Points on a hilly landscape, in no order, each with its height.
A ball rolls from a point to the lowest of its 2 nearest points, and stops where none of them is lower. Distance is the straight distance between rows; heights are no part of it.
k980 h=484: [138 113 124 146 146 172 127 126 157 116 177 121 140 99 132 148 113 107 114 91]
k878 h=326: [128 127 121 85 141 114 150 131 117 116 137 125 146 97 99 123 141 120 111 177]
k314 h=433: [135 131 124 118 150 94 177 144 136 113 142 108 153 93 134 141 112 123 118 140]
k35 h=553: [135 127 130 127 135 110 131 134 149 141 138 136 131 122 127 150 127 145 113 112]
k453 h=361: [119 140 189 135 129 142 163 133 109 96 119 103 114 162 135 121 138 120 128 155]
k605 h=139: [170 142 133 123 129 127 138 134 113 143 103 166 143 141 129 138 149 164 132 117]
k802 h=363: [146 143 145 148 138 126 121 108 142 101 155 144 152 119 118 108 131 129 114 140]
k714 h=461: [83 139 134 158 122 155 100 138 111 126 119 100 115 162 158 132 114 132 136 116]
k989 h=551: [91 131 141 155 115 109 128 128 127 140 116 120 122 171 132 124 123 135 133 98]
k207 h=80: [141 143 136 129 131 123 128 138 109 145 112 163 151 152 143 144 137 170 129 102]
k933 h=261: [141 94 134 80 113 90 135 108 127 130 90 100 137 168 127 110 133 123 164 121]
k619 h=262: [159 135 131 140 116 110 142 114 131 142 137 170 117 95 131 100 148 138 117 138]
k874 h=442: [140 142 142 110 156 105 183 162 141 114 140 108 164 117 126 161 109 128 122 147]
k30 h=487: [132 135 111 186 115 127 93 149 124 109 129 165 140 139 172 102 124 135 116 94]
k801 h=589: [84 129 152 163 119 148 136 97 122 101 158 119 106 128 163 101 107 106 130 132]
k139 h=382: [123 114 151 119 126 136 151 112 86 134 102 151 150 151 172 97 153 149 141 105]
k269 h=688: [138 129 147 94 139 163 119 116 91 106 107 123 151 152 118 140 146 144 150 160]
k833 h=554: [139 131 143 115 136 131 136 150 122 149 108 114 122 135 147 173 122 149 146 113]
k640 h=179: [125 134 121 131 111 114 162 114 133 114 122 132 80 114 129 105 90 73 152 156]
k377 h=420: [119 127 161 103 146 115 185 153 127 121 140 100 157 118 134 150 116 126 133 152]
k160 h=417: [117 124 114 107 142 112 177 138 126 121 156 96 146 81 139 139 112 114 113 145]
k75 h=557: [153 142 98 116 139 130 95 124 118 134 127 120 131 88 140 158 125 136 115 116]
k602 h=333: [124 110 128 109 114 154 115 101 96 126 103 120 127 147 146 82 155 120 159 142]
k11 h=605: [116 140 105 110 132 149 71 118 101 139 117 122 151 129 124 147 132 146 130 123]
k5 h=610: [131 147 114 180 126 116 109 102 137 104 125 140 116 127 149 108 97 113 142 105]
k906 h=478: [125 115 133 124 107 101 164 114 131 135 135 137 93 100 119 101 121 101 133 149]
k889 h=409: [123 116 127 128 133 172 113 158 156 149 157 125 136 150 106 153 133 138 109 116]
k563 h=481: [93 106 141 89 131 108 154 124 121 148 149 119 141 102 111 126 138 122 119 148]
k44 h=611: [124 112 150 88 148 89 171 123 129 134 111 135 161 130 120 151 130 140 134 123]
k921 h=620: [126 149 126 173 138 123 115 98 118 98 112 128 128 128 173 124 96 126 152 93]
k510 h=246: [138 125 131 93 126 139 140 161 123 126 120 97 110 119 102 132 139 103 136 194]
k333 h=619: [116 131 97 125 125 151 70 130 128 137 151 128 147 137 106 123 141 136 108 137]
k990 h=490: [80 131 140 139 119 152 105 134 109 149 147 121 123 141 146 123 134 142 126 121]
k529 h=236: [137 100 106 57 134 130 122 123 105 132 104 121 140 121 101 123 155 131 131 164]
k58 h=402: [113 123 179 97 143 132 163 128 113 121 152 114 156 110 135 145 128 129 129 151]
k6 h=495: [106 108 96 112 97 90 138 119 131 171 101 136 79 125 101 111 132 117 128 124]
k771 h=643: [144 136 144 138 143 117 134 114 125 109 101 120 134 124 146 135 114 128 154 113]
k220 h=352: [128 121 138 140 109 145 124 147 142 163 164 148 118 138 135 128 145 153 111 123]
k546 h=248: [96 120 120 146 104 115 127 129 160 141 140 121 98 153 98 117 116 114 125 132]
k544 h=205: [151 150 144 165 123 125 143 118 130 98 120 130 104 124 146 117 110 110 141 142]
k720 h=235: [166 133 126 129 105 123 138 130 117 155 119 165 105 118 116 97 163 140 122 150]
k524 h=660: [133 128 130 116 103 145 129 146 93 170 126 175 130 134 145 111 170 162 128 132]
k386 h=366: [107 150 128 162 128 122 100 119 119 110 104 122 139 164 131 111 126 125 136 118]
k170 h=373: [120 137 185 139 136 138 157 131 120 100 141 116 132 143 139 132 132 127 120 150]
k707 h=585: [80 128 152 174 122 144 129 98 128 106 158 122 123 144 168 104 112 121 122 106]
k592 h=230: [112 143 154 129 126 127 123 112 122 108 130 127 136 149 91 102 146 116 124 165]
k356 h=563: [159 127 117 92 139 142 117 126 105 129 122 140 135 96 129 142 143 138 127 148]
k635 h=486: [110 108 121 118 103 97 158 104 133 152 117 137 90 115 115 102 123 104 141 129]
k652 h=503: [109 117 137 119 140 130 141 151 160 124 155 96 143 135 115 159 111 120 112 125]
k424 h=436: [112 130 103 137 131 107 115 107 137 128 121 117 108 111 129 127 99 109 134 120]
k512 h=266: [147 140 96 150 111 116 132 124 143 141 129 156 82 104 155 133 94 123 135 111]
k577 h=204: [106 117 126 77 133 132 122 149 114 142 120 101 128 129 102 156 139 127 131 163]
k756 h=180: [166 137 138 112 125 122 140 129 116 138 114 165 142 131 106 132 152 154 120 145]
k57 h=162: [129 139 111 143 108 105 147 123 148 121 130 135 78 125 115 109 96 84 136 156]
k832 h=195: [155 124 121 126 101 123 162 111 131 107 116 133 73 121 141 86 107 77 162 158]
k567 h=547: [143 127 103 108 139 120 126 131 127 129 140 120 123 75 138 149 119 130 110 129]
k818 h=505: [114 112 83 121 107 81 138 132 149 151 125 140 76 113 98 123 119 118 116 129]
k231 h=152: [133 154 123 168 117 172 92 128 117 99 141 120 105 120 153 114 119 118 129 153]
k295 h=331: [149 126 128 123 139 72 179 152 161 121 136 138 130 118 104 138 124 130 101 137]
k253 h=471: [144 113 117 131 144 172 122 144 161 117 170 119 138 103 115 153 123 107 101 110]
k694 h=536: [99 129 123 143 105 112 120 132 140 167 125 127 106 153 121 130 126 138 129 107]
k835 h=279: [153 137 125 152 110 107 151 111 129 104 88 125 99 143 113 90 123 89 152 136]
k558 h=419: [161 125 149 125 133 112 162 119 121 140 107 155 131 123 153 130 138 147 143 104]
k968 h=447: [109 130 140 147 145 83 135 90 134 124 105 135 157 134 140 127 109 135 142 82]
k552 h=385: [152 118 95 139 122 170 104 158 156 155 162 149 123 120 116 128 135 138 103 114]
k550 h=147: [132 128 103 110 138 71 140 145 151 137 100 134 122 148 84 149 135 145 108 121]
k545 h=533: [134 135 125 119 112 145 109 131 127 137 149 133 110 112 104 113 153 128 108 172]
k468 h=393: [115 137 141 165 142 120 113 90 127 99 150 148 163 125 143 99 125 136 119 107]
k293 h=228: [143 134 86 132 107 127 125 109 131 137 113 151 67 110 142 108 100 94 148 134]
k779 h=311: [146 143 116 150 116 151 96 150 90 116 82 144 129 150 164 109 137 137 144 120]
k759 h=452: [103 129 139 121 127 128 114 135 140 142 141 123 134 151 103 140 132 142 116 130]
k955 h=472: [84 113 156 101 120 121 138 125 123 148 151 122 125 129 100 123 148 124 119 155]
k521 h=501: [110 125 144 123 135 108 135 102 130 137 152 144 149 110 125 121 135 138 120 122]
k636 h=401: [157 127 155 131 119 127 166 120 102 133 103 160 135 142 159 101 150 150 138 101]
k768 h=508: [124 109 133 91 144 130 131 98 105 129 118 112 150 92 159 139 121 127 151 103]
k151 h=606: [100 117 141 123 116 107 141 138 129 186 124 139 119 147 143 155 133 162 132 88]
k501 h=460: [126 137 170 127 144 134 147 129 113 121 125 129 143 150 146 150 133 155 135 121]
k206 h=353: [115 137 109 119 120 127 93 115 111 138 101 133 127 134 106 113 145 129 133 139]
k325 h=534: [170 127 150 121 130 142 152 152 126 134 97 117 107 130 165 161 117 140 163 114]
k487 h=529: [123 141 134 156 131 128 115 128 137 127 125 116 124 138 159 154 99 138 140 92]
k830 h=465: [151 142 108 143 136 134 97 137 148 123 139 127 135 131 123 147 113 138 113 114]
k219 h=421: [114 123 121 112 147 110 160 120 125 100 113 92 151 97 136 128 96 97 149 142]
k907 h=453: [140 143 94 148 129 137 80 145 139 138 127 131 139 143 119 141 126 147 113 115]
k136 h=513: [133 134 137 153 139 136 117 129 148 121 154 118 136 121 154 161 101 135 130 92]
k226 h=689: [122 145 149 119 131 168 111 131 84 110 119 131 150 160 125 140 146 149 135 157]
k153 h=528: [131 118 129 113 141 127 143 122 121 121 121 101 127 93 150 146 99 107 151 129]
k240 h=435: [106 123 148 123 123 171 116 144 131 138 165 125 131 163 104 131 150 142 106 148]
k85 h=391: [138 121 93 113 152 97 154 102 115 97 134 113 148 62 140 115 113 101 126 130]
k799 h=182: [141 147 145 131 124 150 118 120 104 101 101 119 121 145 117 107 147 114 148 169]
k190 h=438: [115 123 135 125 141 91 186 123 135 106 123 98 149 103 136 126 94 98 146 136]
k601 h=337: [127 126 110 97 144 110 139 125 116 106 118 113 142 99 103 117 134 104 124 164]
k994 h=183: [122 128 108 118 122 82 129 145 153 138 108 119 111 148 80 139 133 126 110 136]
k492 h=148: [135 144 141 159 126 129 127 153 113 127 119 167 154 172 152 134 136 163 115 103]
k201 h=668: [138 133 132 118 115 154 121 143 102 159 127 151 119 127 141 129 155 158 128 142]
k332 h=389: [120 120 128 148 128 178 112 171 148 147 149 127 137 169 132 150 130 152 115 99]
k537 h=222: [124 116 123 69 133 144 116 127 97 133 118 120 140 126 97 144 147 135 127 173]
k59 h=188: [132 117 116 106 125 71 157 136 138 152 86 134 116 142 94 139 139 135 125 114]
k39 h=549: [134 142 132 104 133 163 93 131 105 130 145 120 134 117 119 148 140 134 122 166]
k649 h=558: [149 142 118 101 138 166 93 131 96 134 130 120 131 101 139 156 134 144 127 145]
k255 h=441: [145 119 164 108 138 121 160 123 113 130 98 140 148 148 143 146 138 154 148 104]
k786 h=243: [160 109 144 93 115 107 155 117 128 126 90 118 129 169 116 103 141 120 152 127]
k651 h=347: [170 145 143 138 144 130 129 124 152 91 155 152 160 123 108 126 135 133 104 151]
k185 h=282: [175 129 148 125 124 112 164 108 123 126 135 171 122 82 128 99 153 129 125 149]
k596 h=446: [96 120 150 153 129 183 114 140 129 116 160 119 137 167 130 116 144 132 106 138]
k691 h=225: [130 132 130 95 129 138 122 156 118 133 106 98 113 140 102 151 136 121 139 169]
k298 h=218: [100 116 103 128 120 94 113 124 158 143 131 121 114 138 83 121 129 122 108 127]
k480 h=541: [147 135 135 134 122 151 117 150 141 129 159 124 108 120 119 130 139 129 113 166]
k792 h=562: [133 132 132 148 119 120 129 136 155 137 140 132 114 135 127 132 122 131 122 123]
k265 h=604: [125 144 126 178 124 131 114 103 141 102 150 135 119 128 139 99 108 112 128 118]
k289 h=565: [91 135 147 167 123 103 143 102 126 121 111 126 121 154 145 110 116 119 144 98]
k306 h=388: [124 129 183 124 143 133 160 128 125 113 166 126 153 122 135 140 128 133 120 143]
k124 h=570: [131 127 125 99 140 123 121 151 129 157 116 120 134 129 127 180 127 158 118 116]
k375 h=524: [76 118 106 147 97 118 103 128 124 177 127 136 110 147 139 120 122 136 132 94]
k396 h=456: [147 130 99 171 131 130 97 147 154 130 129 160 157 145 130 123 123 141 117 83]
k407 h=504: [97 132 147 127 122 141 119 129 109 150 116 120 120 147 140 136 138 143 140 123]
k641 h=573: [157 133 128 156 131 114 133 142 168 117 137 134 124 128 115 132 114 127 113 127]
k382 h=561: [152 116 128 158 137 121 142 149 188 111 147 134 135 142 96 128 119 113 110 120]
k203 h=517: [111 123 149 116 127 138 136 129 114 147 96 110 113 157 142 137 132 137 156 114]
k439 h=518: [134 105 135 97 146 136 148 116 110 126 129 104 141 81 173 149 110 125 153 110]
k392 h=583: [105 133 133 115 145 122 107 107 109 138 113 119 157 129 145 158 118 142 138 92]
k715 h=349: [151 108 105 81 142 109 149 122 118 103 107 115 148 96 115 100 141 104 140 162]
k828 h=264: [137 132 138 110 125 121 147 158 133 124 143 113 120 119 93 129 143 117 117 184]
k700 h=632: [149 141 143 161 139 114 144 110 129 105 107 123 123 124 166 142 96 126 156 97]
k753 h=633: [126 147 130 146 118 148 97 121 95 116 126 154 142 133 130 91 155 135 121 155]
k416 h=268: [109 124 143 119 107 130 138 110 114 137 129 127 103 118 109 95 148 109 137 160]
k937 h=514: [115 116 148 134 135 110 140 104 155 130 165 159 156 125 106 109 142 140 100 115]
k143 h=304: [157 131 122 122 138 93 167 163 164 116 142 128 138 126 91 133 131 125 94 163]
k725 h=423: [97 136 114 142 131 116 101 95 128 123 122 113 128 118 134 130 103 118 141 101]
k623 h=213: [163 125 99 128 100 125 141 112 132 123 99 141 68 123 140 101 107 90 161 138]
k87 h=394: [121 106 109 106 137 90 176 135 140 137 169 126 125 71 129 130 127 125 97 130]
k47 h=485: [145 147 107 173 116 109 104 130 150 126 121 151 122 141 130 111 118 134 125 109]
k508 h=364: [101 113 137 127 125 140 123 98 89 123 98 132 141 146 168 91 146 130 151 107]
k389 h=426: [121 113 120 100 133 165 107 148 138 156 169 138 152 136 109 163 141 155 96 115]
k230 h=335: [114 131 166 130 110 133 155 137 111 134 104 104 93 175 117 118 144 119 138 140]
k364 h=652: [143 149 156 140 140 133 132 126 120 97 104 108 131 138 138 136 117 120 148 134]
k622 h=672: [133 161 141 155 143 152 95 135 113 92 114 122 150 170 139 134 122 141 129 136]
k210 h=473: [145 139 93 181 112 122 93 147 146 132 131 159 130 140 148 109 114 135 124 94]
k300 h=470: [135 138 106 163 128 92 115 110 159 121 122 141 127 134 111 124 113 132 124 104]
k751 h=320: [109 133 163 131 105 137 150 139 101 138 114 124 100 173 112 99 158 125 119 147]
k154 h=466: [131 138 140 114 138 141 116 146 132 130 141 120 138 144 112 162 130 143 121 144]
k18 h=300: [170 120 124 104 130 106 154 123 122 131 117 157 122 90 111 109 157 127 118 159]
k893 h=424: [115 116 131 110 129 172 102 145 146 138 167 111 136 136 102 140 138 128 109 149]
k60 h=400: [144 120 86 118 130 153 91 144 149 146 157 132 133 115 114 151 140 145 90 106]
k875 h=593: [147 139 126 96 155 131 127 135 114 119 134 112 163 100 142 185 112 141 119 111]
k195 h=146: [147 148 129 133 124 148 109 135 117 102 112 101 103 124 114 123 126 103 146 179]
k117 h=387: [79 141 141 155 139 125 103 103 111 105 121 118 154 161 145 116 123 131 132 101]
k590 h=142: [129 130 94 132 116 106 142 139 152 114 139 122 88 109 108 120 98 88 122 167]
k23 h=568: [137 136 128 109 133 167 102 139 105 144 126 103 120 112 147 167 124 135 139 132]
k447 h=480: [106 105 155 116 122 101 165 95 124 141 137 138 124 100 131 106 133 116 136 122]
k892 h=283: [144 129 142 116 125 110 152 158 153 125 141 131 128 142 83 135 140 126 103 173]
k488 h=483: [155 139 124 136 139 136 110 158 153 136 134 118 128 136 127 171 111 146 121 114]
k562 h=640: [121 141 122 148 104 133 114 123 101 132 128 158 120 125 131 80 162 127 123 148]
k146 h=253: [139 147 133 156 124 101 155 119 138 86 103 116 103 136 120 110 94 83 159 144]
k175 h=596: [105 128 113 108 136 138 88 101 101 142 94 121 152 135 138 135 128 137 153 104]
k718 h=475: [93 133 142 160 111 154 120 146 121 135 136 111 101 165 147 135 125 133 126 124]
k52 h=681: [151 120 150 100 128 154 132 122 106 119 105 127 134 147 140 118 154 139 152 140]
k690 h=312: [163 128 122 90 134 112 150 130 120 117 117 143 132 101 97 110 156 123 116 184]
k686 h=286: [135 106 76 111 153 135 135 159 161 104 163 111 136 108 90 143 138 114 83 109]
k449 h=348: [131 105 132 109 112 140 118 104 97 121 98 117 136 159 174 89 144 134 161 116]
k919 h=223: [147 108 127 96 118 82 162 123 132 142 83 124 123 145 101 108 140 117 145 121]
k243 h=241: [96 101 102 117 129 122 110 128 165 142 152 123 127 137 77 120 141 122 95 127]
k559 h=450: [126 122 120 107 144 160 106 131 140 109 169 101 163 120 108 163 125 116 103 121]
k609 h=336: [133 126 135 161 112 133 131 142 136 147 151 161 119 143 146 112 140 152 110 113]
k663 h=247: [139 144 90 157 98 111 129 123 143 142 119 159 67 129 146 118 93 112 136 115]
k331 h=208: [143 108 119 114 108 131 130 118 122 137 97 123 101 134 149 109 127 117 165 121]
k82 h=416: [129 110 109 121 136 168 106 143 149 160 170 147 150 121 129 151 134 152 98 88]
k655 h=467: [120 121 147 136 118 102 171 102 135 130 148 140 110 98 134 111 120 111 131 132]
k224 h=491: [97 116 142 105 136 117 144 139 135 134 155 103 146 116 116 149 118 122 115 137]
k418 h=454: [119 124 149 129 130 97 185 115 133 113 126 121 126 107 135 115 102 99 145 139]
k781 h=492: [116 106 114 155 124 117 134 126 178 141 145 145 127 145 96 115 121 120 114 95]
k780 h=479: [110 123 135 139 125 91 149 107 132 153 110 145 133 134 142 124 126 142 142 85]
k304 h=550: [141 111 108 161 140 148 153 146 187 110 149 138 118 124 91 124 108 98 114 114]
k121 h=525: [137 128 110 131 113 114 113 133 143 147 135 137 104 122 98 113 143 134 110 151]
k698 h=477: [125 140 174 149 142 141 141 141 127 120 142 131 144 151 158 151 126 158 120 109]
k578 h=566: [109 123 145 124 140 114 141 121 122 141 114 115 134 123 152 156 108 132 149 90]
k943 h=463: [85 113 144 116 112 130 121 130 145 147 158 120 121 145 92 120 145 128 111 148]
k229 h=539: [125 122 157 113 137 116 146 130 142 137 153 149 150 141 119 146 133 155 109 121]
k664 h=443: [85 134 135 149 124 131 110 113 126 125 120 97 110 143 143 142 100 118 149 109]
k701 h=405: [131 128 93 103 156 102 166 114 116 91 119 92 165 83 136 119 110 101 134 143]
k860 h=301: [128 128 149 147 118 110 153 96 119 104 103 132 113 134 129 88 130 100 147 129]
k908 h=582: [160 142 127 113 155 130 117 118 119 109 142 130 164 92 141 166 120 140 118 118]
k432 h=512: [80 114 106 125 109 105 109 123 116 181 100 139 122 147 129 122 133 140 143 92]
k962 h=612: [114 140 93 112 121 147 70 126 107 151 132 139 150 131 116 132 142 151 115 129]
k815 h=675: [143 135 134 111 121 153 119 127 101 137 108 139 126 132 138 116 159 145 144 147]
k992 h=569: [151 151 119 128 144 140 95 111 111 112 130 132 160 98 147 144 127 139 126 119]
k621 h=599: [124 118 141 90 155 93 172 142 124 128 129 119 169 121 128 175 115 149 122 118]
k882 h=594: [86 126 139 152 113 138 117 81 117 113 160 123 115 108 146 93 114 100 131 135]
k282 h=576: [97 139 145 188 123 121 134 103 128 99 125 123 118 154 167 114 101 118 126 99]
k763 h=535: [138 115 118 172 147 163 136 136 178 117 151 138 128 121 109 133 102 109 118 92]
k997 h=370: [143 112 122 141 121 163 125 155 166 155 165 156 116 130 114 129 142 139 101 125]
k503 h=663: [133 154 142 153 144 148 102 123 105 93 88 104 139 156 145 135 114 130 154 131]
k330 h=462: [117 113 105 123 138 165 101 126 150 114 170 102 144 105 108 142 126 98 101 120]
k712 h=506: [107 112 114 160 130 132 119 129 177 127 138 123 125 154 101 127 109 112 122 96]
k593 h=350: [127 137 178 123 127 137 160 131 110 111 97 102 115 174 127 117 140 118 139 139]
k681 h=577: [129 134 111 112 126 152 97 144 123 155 131 107 104 107 136 165 122 134 129 133]
k754 h=113: [147 136 95 137 129 108 116 140 153 106 134 119 104 108 103 126 113 105 113 155]
k95 h=372: [101 138 113 125 125 114 98 124 121 144 92 119 132 160 97 126 133 128 139 130]
k212 h=294: [140 141 117 172 106 122 134 129 127 139 131 163 97 123 159 114 115 134 132 106]
k877 h=625: [122 146 119 140 121 149 86 128 123 124 146 143 149 138 123 108 141 134 117 141]
k34 h=376: [132 138 145 143 138 142 107 101 122 105 161 146 166 117 130 102 140 136 119 134]
k374 h=647: [120 127 130 150 91 133 114 144 82 140 126 177 123 127 153 75 165 128 111 130]
k64 h=548: [105 130 141 148 137 129 128 110 115 127 103 113 126 139 175 146 105 138 158 82]
k599 h=584: [137 126 125 95 156 104 139 137 127 138 109 121 147 125 127 179 117 153 124 106]
k603 h=273: [140 96 106 90 112 125 140 130 128 139 108 112 93 111 125 111 129 106 152 152]
k462 h=437: [128 140 107 149 125 134 94 150 136 139 128 150 153 156 129 134 132 153 119 102]
k271 h=318: [126 116 116 105 120 153 94 97 99 126 106 120 122 113 130 88 149 111 155 156]
k774 h=259: [121 96 131 96 113 112 133 109 121 147 87 109 128 166 142 115 136 131 166 100]
k346 h=464: [106 117 137 162 130 160 126 122 157 114 160 145 137 147 90 83 150 111 108 134]
k787 h=496: [118 130 154 119 144 120 144 156 150 122 140 93 146 146 121 169 106 123 129 132]
k866 h=459: [158 119 129 95 157 103 158 120 124 129 111 139 150 92 149 155 125 145 131 108]
k798 h=500: [154 149 144 146 136 144 123 156 143 117 133 109 121 132 146 171 104 138 135 127]
k540 h=488: [105 115 143 118 132 114 140 99 122 145 133 130 135 102 139 124 129 127 135 115]
k159 h=476: [113 113 123 160 130 142 127 126 164 133 148 154 143 152 97 95 143 122 112 106]
k247 h=339: [137 143 131 160 110 172 107 167 120 139 142 124 95 138 169 144 123 145 129 125]
k161 h=451: [128 135 105 138 128 99 113 118 141 128 104 125 118 122 112 124 117 120 130 121]
k238 h=212: [165 137 135 112 104 125 143 140 111 160 116 171 118 139 105 115 170 152 119 156]
k836 h=340: [124 154 122 163 124 136 97 144 102 118 82 127 129 166 147 118 129 131 147 116]
k497 h=519: [165 138 149 135 138 148 138 155 130 126 118 113 107 113 163 169 108 134 148 125]
k615 h=285: [104 131 129 129 97 142 117 124 106 149 122 124 95 137 105 90 157 119 133 164]
k817 h=234: [116 107 119 121 105 122 134 115 111 154 95 126 108 147 155 107 131 128 162 98]
k367 h=365: [135 135 132 155 126 174 106 163 138 131 150 121 121 147 156 154 120 145 120 108]
k554 h=272: [98 130 127 160 113 136 104 124 148 120 141 108 113 159 108 115 118 110 131 137]
k898 h=359: [147 117 123 98 137 80 182 155 135 140 123 136 124 101 111 139 140 137 113 146]
k485 h=455: [111 127 148 153 124 173 110 129 138 108 171 128 134 147 110 100 144 119 112 147]
k130 h=303: [117 123 144 118 91 140 138 132 103 154 108 129 93 160 108 85 165 116 139 150]
k574 h=680: [135 156 130 136 129 156 89 139 104 108 123 132 152 165 126 135 139 150 125 150]
k172 h=531: [150 114 149 111 120 153 143 142 113 140 100 110 108 151 165 138 139 144 159 119]
k747 h=654: [129 130 123 138 101 129 118 146 94 157 126 180 133 129 150 100 161 151 113 123]
k929 h=515: [130 117 94 124 104 106 132 135 153 162 148 152 81 105 104 118 137 132 101 140]
k858 h=520: [117 121 119 181 135 153 130 131 174 113 144 130 116 146 124 129 96 112 128 90]
k71 h=499: [98 104 122 98 140 110 130 92 111 138 125 119 144 95 142 129 124 124 141 106]
k959 h=538: [140 130 117 118 136 128 137 135 126 124 140 107 117 84 150 158 101 118 129 132]
k481 h=482: [134 136 152 114 141 125 139 152 136 123 121 110 135 147 115 161 123 135 129 143]
k142 h=79: [149 139 103 138 123 143 98 128 140 105 149 111 109 98 115 127 113 101 119 165]
k867 h=249: [105 130 164 129 123 118 147 109 125 118 135 122 125 134 107 101 144 111 127 155]
k629 h=377: [132 112 106 106 131 89 168 148 134 145 135 131 110 85 122 137 129 135 106 132]
k728 h=406: [85 136 125 153 136 124 93 95 120 119 134 116 152 130 142 121 112 130 134 92]
k342 h=595: [88 120 158 118 128 108 143 129 130 166 113 125 131 158 136 161 130 155 139 91]
k693 h=597: [121 137 96 93 148 120 108 138 118 115 131 90 152 99 137 184 110 127 117 109]
k920 h=413: [122 149 114 141 139 113 88 128 124 126 104 141 160 162 116 139 127 148 131 112]
k680 h=316: [129 139 128 176 111 127 122 139 118 137 133 161 120 134 161 105 133 141 115 103]
k740 h=540: [129 143 119 111 122 158 88 116 114 123 153 121 133 106 102 120 146 123 110 176]
k181 h=497: [95 113 121 126 111 96 139 104 117 176 102 151 127 136 137 114 137 142 142 81]
k853 h=586: [117 126 107 99 138 143 108 149 120 138 137 88 120 100 143 183 109 125 122 117]
k966 h=281: [148 145 125 148 129 151 98 146 82 113 105 160 147 138 170 116 143 148 129 125]
k679 h=334: [112 119 101 107 118 127 92 93 107 133 88 124 126 138 110 84 151 116 152 142]
k189 h=374: [153 120 108 108 150 95 140 107 127 103 107 125 141 85 132 113 120 110 138 131]
k156 h=440: [125 121 124 99 136 154 107 133 127 134 165 122 160 123 117 167 131 145 98 120]
k194 h=209: [123 138 152 115 130 133 130 113 108 94 108 119 143 148 95 106 141 107 145 170]
k940 h=116: [142 155 128 144 128 162 95 128 119 102 133 108 114 115 120 118 126 110 132 168]
k176 h=404: [119 115 116 112 127 105 158 132 131 126 163 119 118 74 134 129 117 110 112 146]
k267 h=271: [115 108 92 96 143 127 120 145 148 114 166 113 140 117 86 138 144 122 86 132]
k547 h=418: [119 146 143 162 147 94 126 90 136 103 125 145 172 140 134 118 117 137 128 92]
k810 h=245: [128 91 117 63 126 126 130 123 115 148 103 115 133 132 117 127 148 131 145 144]
k644 h=288: [137 122 114 111 127 138 120 121 116 125 108 112 110 101 122 117 127 105 148 155]
k336 h=360: [162 111 107 89 145 94 147 104 124 100 105 131 156 96 121 103 138 120 135 143]
k518 h=598: [104 138 120 168 114 150 101 96 131 104 165 136 111 115 144 87 114 104 128 139]
k726 h=581: [104 123 159 120 137 108 150 131 137 146 126 123 140 144 136 161 115 147 134 101]
k831 h=181: [151 156 141 177 121 150 126 123 124 90 138 130 97 126 149 109 116 115 130 150]
k168 h=552: [142 138 131 145 119 139 130 142 140 123 145 123 100 115 135 140 111 120 131 144]
k273 h=276: [149 153 122 147 121 151 97 162 116 141 104 133 116 145 152 150 131 154 136 122]
k941 h=305: [127 134 112 113 130 145 96 102 108 119 112 117 127 101 129 115 138 116 144 152]
k887 h=526: [132 107 149 126 144 117 155 131 167 126 162 154 161 135 104 136 130 138 99 113]
k689 h=257: [123 98 132 84 115 122 139 123 119 156 103 112 110 128 120 119 148 123 151 143]
k710 h=555: [138 120 121 96 136 120 133 123 119 139 137 133 122 80 133 129 137 132 118 141]
k648 h=498: [123 116 142 162 143 147 133 123 156 107 170 122 136 118 143 138 98 120 122 96]
k582 h=390: [105 141 107 142 126 114 87 129 141 139 107 117 138 163 101 137 122 134 127 116]
k598 h=474: [159 98 111 81 153 115 154 123 119 128 116 118 147 78 165 141 121 132 142 109]
k115 h=329: [172 127 125 129 151 137 130 138 162 102 159 141 157 119 101 142 129 125 100 132]
k214 h=306: [157 115 96 123 156 129 137 155 167 104 155 132 148 114 99 148 125 119 88 112]
k308 h=233: [159 160 118 144 127 166 87 156 102 128 113 147 138 136 156 143 135 157 138 134]
k401 h=231: [160 144 137 151 125 118 156 124 131 89 102 120 97 130 144 121 93 92 158 139]
k983 h=256: [111 102 98 112 147 139 114 131 160 132 158 131 144 123 71 127 143 119 90 120]
k856 h=439: [173 130 144 123 144 110 157 119 126 144 120 159 138 96 158 147 129 156 134 102]
k678 h=313: [141 146 112 151 111 154 104 147 118 149 125 128 95 126 163 150 116 139 144 117]

Two balls start at each pair of points below. Name the first point that both come to, or write none.
k175 and k664 => none
k382 and k802 => none
k201 and k226 => none
k151 and k255 => none
k314 and k190 => none

Write out the way that a ball takes from each point below.
k330 => k559, k156, k389, k82, k60, k552, k997, k220, k609, k680, k212, k512, k663, k293, k623, k832, k640, k57, k590, k754, k142
k621 => k599, k124, k833, k325, k497, k798, k488, k830, k907, k462
k418 => k190, k219, k701, k85, k189, k336, k715, k601, k878, k690, k18, k185, k619, k720, k238, k756, k605, k207
k52 => k815, k201, k524, k747, k374, k562, k753, k877, k333, k962, k11, k175, k392, k578, k64, k487, k136, k648, k980, k253, k330, k559, k156, k389, k82, k60, k552, k997, k220, k609, k680, k212, k512, k663, k293, k623, k832, k640, k57, k590, k754, k142
k641 => k382, k304, k763, k858, k712, k781, k159, k346, k485, k596, k240, k893, k889, k332, k367, k247, k678, k273, k308
k501 => k255, k558, k636, k139, k508, k449, k602, k271, k941, k644, k603, k689, k810, k529, k537, k577
k598 => k866, k856, k558, k636, k139, k508, k449, k602, k271, k941, k644, k603, k689, k810, k529, k537, k577
k342 => k726, k578, k64, k487, k136, k648, k980, k253, k330, k559, k156, k389, k82, k60, k552, k997, k220, k609, k680, k212, k512, k663, k293, k623, k832, k640, k57, k590, k754, k142
